Points, in no order, along strands that fork, close into loops and pass close to each other.
(in the rows, 128 means zero)
Points whose rows are less than 89.1 apart are linked; no others are.
bofet: [126  95 145 144 142 138  96 170 164 129 200 119 100 103 154 127 146 137
 108 133]
kula: [130 124 113 131 131 138 117  79  66 152  63 105 160 180 157 179 126  98
 114 138]
Tar: [151 117 111 110 132  94 153 131 170 103  99 113 102 100 103  82 117 124
 123 120]
Raf: [131 191 115 106 130 106 207 149 140 149 114  72 105 131 115  78 102 177
 119 135]
bof: [ 96 128 164 146 135  94 123 174 194 121 154  93  81 100 155  90 133 104
 106 121]
seni: [ 89 127 138 123 153 114 123  89  75 196  99  62 180 125 192 179 121  73
  96 113]
riben: [100 184 155 121 119 136 117  90  99 165  67  76 156 153 142 173  95  99
 129 111]
baf: [150 100  80 110 164 160 120  74  86 160 120 129 157 136 156 163 139 107
  91 121]
pidiv: [128 104 148 138 122 145  95 155 154 103 194 185 125 129 128 117 171 141
 147 153]
biru: [134  97 102  95 175 148  96 113 116 118 160 181 147 141  87 151 149 124
 114  82]
lepuf: [158 178 103 120 122 138 175 114  78 161  76  92 161 115 141 143 121 150
  99 137]
Leb: [136 154  89 128 138 119 181 183 138 119 158  96  64 150 141  68  78 171
  94 111]
Ladur: [154 162  92 116 135 151 146 101  83 164 103  85 147 114 151 158 113 123
  93 125]
kob: [147  73 115 147 158 155 135 183 168  78 179 207 141 128 110  88 133 140
 122 140]
dirip: [100  74 116 114 168 104  52  92  62 160 127 112 153 160 123 186 169 100
 143 112]
bupat: [107 137  94 100 172 125 118  73  90 182  96  94 153 153 129 165 127  92
 143 104]
Nemek: [135 105 124 136 121 132  56 133 136 128 157 131 104 102 131 143 136  97
 125  97]
Bizib: [128 127  89 115 158 128 111  84  62 155  74  83 163 170 136 174 131 103
 137 117]
San: [139  64 129 148 118 141  96  77  82 112 108 186 183 170 145 149 161 122
 176 160]
Kitar: [132 112 141 126 139 136 169 170 161 100 155 158 123 125 119  86 151 172
 139 196]
ruzus: [135  75 110 124 162 120  70 109  78 129 117 116 156 139 107 175 146 130
 142 135]
Daked: [ 86 198 156 131 123 137 132 100 111 182  97  62 161 124 161 166  82  87
 122  89]
lop: [135 125 190 154  89 165 132  99 133 111 123 181 168 124 172 128 142 107
 135 167]
daset: [114 179 132 119 123 123 127 135 174 126 132 135  75 148 113  86 139 121
 142 101]
kad: [110 103 115  84 171 111 113  99 127 165 144 125 131  96 107 138 145  92
 118  97]
vak: [119 111 119 118 142 111  97 111  87 154 120  70 157 117 112 180 132 128
 134 135]
kago: [156 141 101 118 142 105 208 174 148  97 110 124 110 121 115  59 121 182
  94 162]
mapat: [152 116 121 118 126 144  98 115 134 125 139 137 117 108 125 127 138 104
 125 124]
duz: [108  96 122 130 146 117 105  99  79 177  86  72 168 111 177 184 134  63
  97 117]
gof: [138 158 164 159  63 147 113 141 137  94 128 135  90 141 134 141 120 152
 133 130]
tate: [130 101 162 171  95 117 129 136 145  97 140 172 156 112 111  90 141 104
 205 191]
pirap: [110 172 204 164  53 126 185 148 176  90 100 171 117 154 142 120 117 160
 129 160]
Guz: [140 101 145 166 101 159 157 130 122 107 154 178 165 104 128 132 129 158
 164 208]
kavo: [151 124  86 101 144 100 153 136 140 102 123 110 115  97  83 100 101 134
 115  96]
Lav: [158 122  56  92 181 109 155 134 101 148 124  97 154  95  81 118  96 124
  97  63]
fiv: [157 106 119 160  73 148 129 148 130 100 154 174 110 142 107 133 112 178
 148 161]
soguk: [120  91 102 108 165 149 104  61  75 159 122 141 162 158 172 164 166 110
 105 120]
sela: [142 124 144 146 111 171 107 140 147 108 177 203 136 129 154 112 167 121
 139 163]
Nepe: [ 99 178 190 118 106 125 130 141 166 121 133 155 113 154 125 121 172 157
 151 155]
Mizev: [113 157 190 144  85 132 100 120 144 104 115 117 120 124 137 142 122 117
 136 121]
nebo: [129 124 154 124 143 111 160 143 168 107 127 128 117 110 118 101 143 157
 140 183]
dide: [120 164 202 163  65 151 166 131 157 100  93 172 135 119 152 126 117 145
 126 162]
fami: [123 177  81 122 150 122 173 165 150 152 180  72  79 128 138  91  72 145
 120  97]
guka: [143 134  90 113 157 143 123  94  96 169 128 101 144 103 153 167 119 112
  93 124]
mub: [166 103 115 145 110 139 130  95  77 112  78 145 158 145 106 162 136 148
 142 163]
daf: [169 168  80 116 122 129 188 113 103 140  86 117 137 107 101 114 122 172
 104 138]
lagi: [128 165 108 116 124 106 144 127 117 150 115  54 118  90 120 129  91 133
 123 102]
gelom: [122 152  91 123 141 116 149 148 136 158 155  58  94  97 124 113  83 126
 115  85]
lonad: [109 138 156 150 105 108 142 190 183  82 135 149  57 187 129  61 131 169
 146 148]
mozos: [108  72 116 105 150 101 107  88  90 185  99  98 140  97 162 170 146  61
 110 102]
Lipo: [133  87 108 115 163 123 123 154 170 115 163 138 111  94 114 105 126 105
 101  93]
dopat: [129 141 152 165  56 134 139 152 144  93 140 145  83 141 124 129 112 185
 147 155]
suru: [158  89 116 137 119 143  87 116 115  96 150 191 147 147  92 134 139 140
 165 120]
Piba: [121 112 122 138 116 125  62 122 126 158 142 113 121 106 153 166 136  74
 113  84]
Dez: [123 148 184 172  62 177 149 131 148 101 121 183 142 112 164 131 124 133
 134 176]
Numi: [133 109 100 106 164 157 122 144 146 101 179 180 130 142  86 118 143 138
 101  88]
fusov: [116 130 173 147 114 126  97 133 138 136 158  77 114  89 161 160 126 113
 102 129]
kitif: [ 97 175 145  98 146 138  94 101 128 172 145 124 140 148 132 150 170 104
 158 112]
genu: [141  85 104 152 133 138 139 188 174  74 163 152  77 144 133  74 101 159
  97 126]
Dul: [ 89 179 160 120 128 138 126 116 135 177 128  68 142 106 159 158  99 100
 108 100]
lus: [160 133 119 146  94 126 142 104  75 114  52 121 149 141 100 162 122 154
 140 154]
tam: [137 139 132 125 102 158  98  99 121 128 124 156 124 140 134 152 150 120
 133 129]
luv: [121 198 170 117  88 122 153 110 143 118  86  98 101 143 110 121 101 135
 137 114]
tisa: [159  80 111 131 158 159 120 153 150  82 187 202 154 122  89 121 128 124
 103 103]
vuk: [124 121  50 101 173 127 124 125  93 193 158 104 160 107 118 159  90 106
 121  63]
pim: [147  96 121 152  93 144 115 136 120  91 154 186 139 136  94 139 128 159
 163 148]
nuv: [ 92 171 169 136 115 108 140 173 176 109 146 112  62 172 124  89 137 174
 145 141]
kuli: [ 82  74 101  88 174 100 103  80  86 195 105 128 148 119 140 159 154  57
 129  74]
tufir: [ 82 171 181 100 136 122 108 104 151 145 132 135 136 131 129 129 182 104
 149 124]
Gad: [107 157 158 139 123 147 119 122 126 153 136  88 136 103 168 160 123  98
  99 113]
meze: [130 132 174 154 101 165 102 116 142 115 156 185 148 118 172 123 174 106
 134 157]
nop: [124 190 140 120  99 119 142 121 163 130 112 102  83 137 119 116 107 128
 132  98]
Kuzas: [134 169  59 120 153 120 132 116  73 198 111  56 174 145 115 161  83 119
 154  97]
Nogek: [139 138 126 135 110 163 109  90  87 134  85 132 141 159 145 174 128 102
 120 129]
dugi: [159 122  78 130 144 105 175 182 137  99 158 103  80 137 130  55  82 177
  77 102]
lof: [159  96  99 135 135 135 128 162 161  92 155 157  96 121 118 107 105 131
  89 110]
pip: [123  98 168 147 124 117  93 151 144 128 159 105 121  83 153 147 145 122
 119 150]
Sezaz: [145 119 128 158  68  95 191 179 151  75 117 170  72 160 118  80 103 184
 148 168]
rure: [ 80 135 139 116 164 104 128  88  71 213  79  51 189 156 181 180 118  59
 133 116]
Numal: [121 117 108  97 155 144  86  83 107 135 146 180 150 162 104 142 168 127
 139 108]
kila: [117 104 140 147 148  86 132 182 193  99 128 103  74 111 143  67 110 112
 122 118]
Vadoz: [140 124  56  92 183 127 140 117  79 174 139  93 174 104  96 151 105 118
 104  84]
Vageg: [154  74 132 151 129 154 134 117 106 107 159 174 179 100 124 143 142 149
 147 196]
Doser: [123 163 112  99 148 142 136 142 173 133 144 142  85 148  97 100 145 135
 138 109]
pizu: [144 155 147 150  85  84 206 165 148  83  98 126  84 141 125  82 106 198
 126 163]
rumu: [140 107 125 130 137  91 128 162 177  81 124 114  88 105 116  72 108 125
 126 130]
kagi: [132 168 145 133  88 126 136 101 110 113  62 104 127 135 113 146 113 138
 140 135]
ret: [150  86 100 142 165 117 163 203 149  67 161 140  88 148 121  58  86 172
  84 110]
venug: [161  76  89 129 138 135 105 101  63 116 105 149 171 156  99 172 131 154
 135 144]
Gol: [130 173  80 108 148 117 149 116 102 181 127  67 141 114 118 138  96 125
 156 106]
big: [113  97 103  94 167 109 114 133 157 145 150 125 110  92 103 119 126  88
 107  86]
toluz: [158 162 101 106 131 118 196 141 128 116 103 108 116 114 109  84 122 179
 101 146]
rosid: [124 123 144 144 130 143  87 175 174 112 194 150  94 130 149 105 156 130
 128 133]
Pok: [131  79 148 162 103 149 126  72  71 114  80 169 193 143 148 146 147 116
 168 187]
nimem: [130 134 110  89 156 141 137 142 153 110 148 174 107 138  93  95 139 152
 119 124]
lir: [144  76 121 135 120 133  65  99  90 107 123 193 159 146 114 145 159 114
 170 132]
vugas: [106 172 165 127 103 127 124  89  86 141  64  90 147 159 125 178 107 131
 138 127]
fini: [135  96 131 127 169 143 139 178 179  89 169 183 127 128 117  82 149 151
 124 175]
fituk: [112 148 189 126 115 100 180 152 176  92  99 108 113 125 125  91 132 155
 137 179]
peno: [127 104 117 100 152 157  85  76  87 146 149 186 148 157 148 158 177 122
 123 115]
Pul: [ 99 121 103 118 141 136  77 123 107 198 140 101 130 112 154 177 121  69
 116  77]
ranub: [136 101 171 167  98 139 150 130 140  95 135 171 165  99 129 101 137 132
 182 209]
Muv: [160 105 110 135 112 149 140 132 145 103 139 148 116 107 121 122 118 131
 106 138]
faziz: [130 119 175 152  90 119  95 124 153  94 134 181 142 122 119 106 159 107
 192 153]
teme: [103 114  85 104 158 125 112 121  97 217 156  94 142  97 147 176 112  81
 119  71]
Ras: [ 98 179 187 104 125 129 138 114 157 128 117 128 130 140 118 132 159 143
 149 149]
beno: [129 122 171 148  95 107  95 139 170 104 136 158 117 110 125  99 158 111
 161 141]
Nokuf: [ 87 188 200 141  94 130 129 166 171 113 144 124  91 164 140 105 138 166
 133 142]
vaso: [173 114  72  98 155 106 159 135 114 111 123 108 139  82  89 106 108 145
  88  89]
digad: [132 172 179 139  92 111 193 151 148  92  93 109  99 124 119 103 109 180
 118 157]
Ziba: [125 113 131 172  88 108 178 195 168  77 124 183  62 189 130  59 105 188
 154 152]
far: [114 108  84 110 157  86  96 127  74 169  99  61 155 122  99 168 119 113
 140 107]
Saruz: [114 148 192 146  97 110  89 141 182 107 131 119 103 121 137 110 141 104
 140 120]
Rikol: [ 98 127 104  93 160 112  98  74 112 179 111 120 143 123 125 147 148  79
 145  82]

A fork is a point with three links, a tip a point with one. Leave the first point through the second and follow the links. Name the first fork or tip that comes.
bofet; rosid => pirap
digad; pizu => kitif
genu; ret => Kuzas
dopat; gof => Vageg
Lav; vaso => bof
kavo; vaso => mapat
baf; guka => toluz
kagi; luv => Numi
gof; dopat => Pok
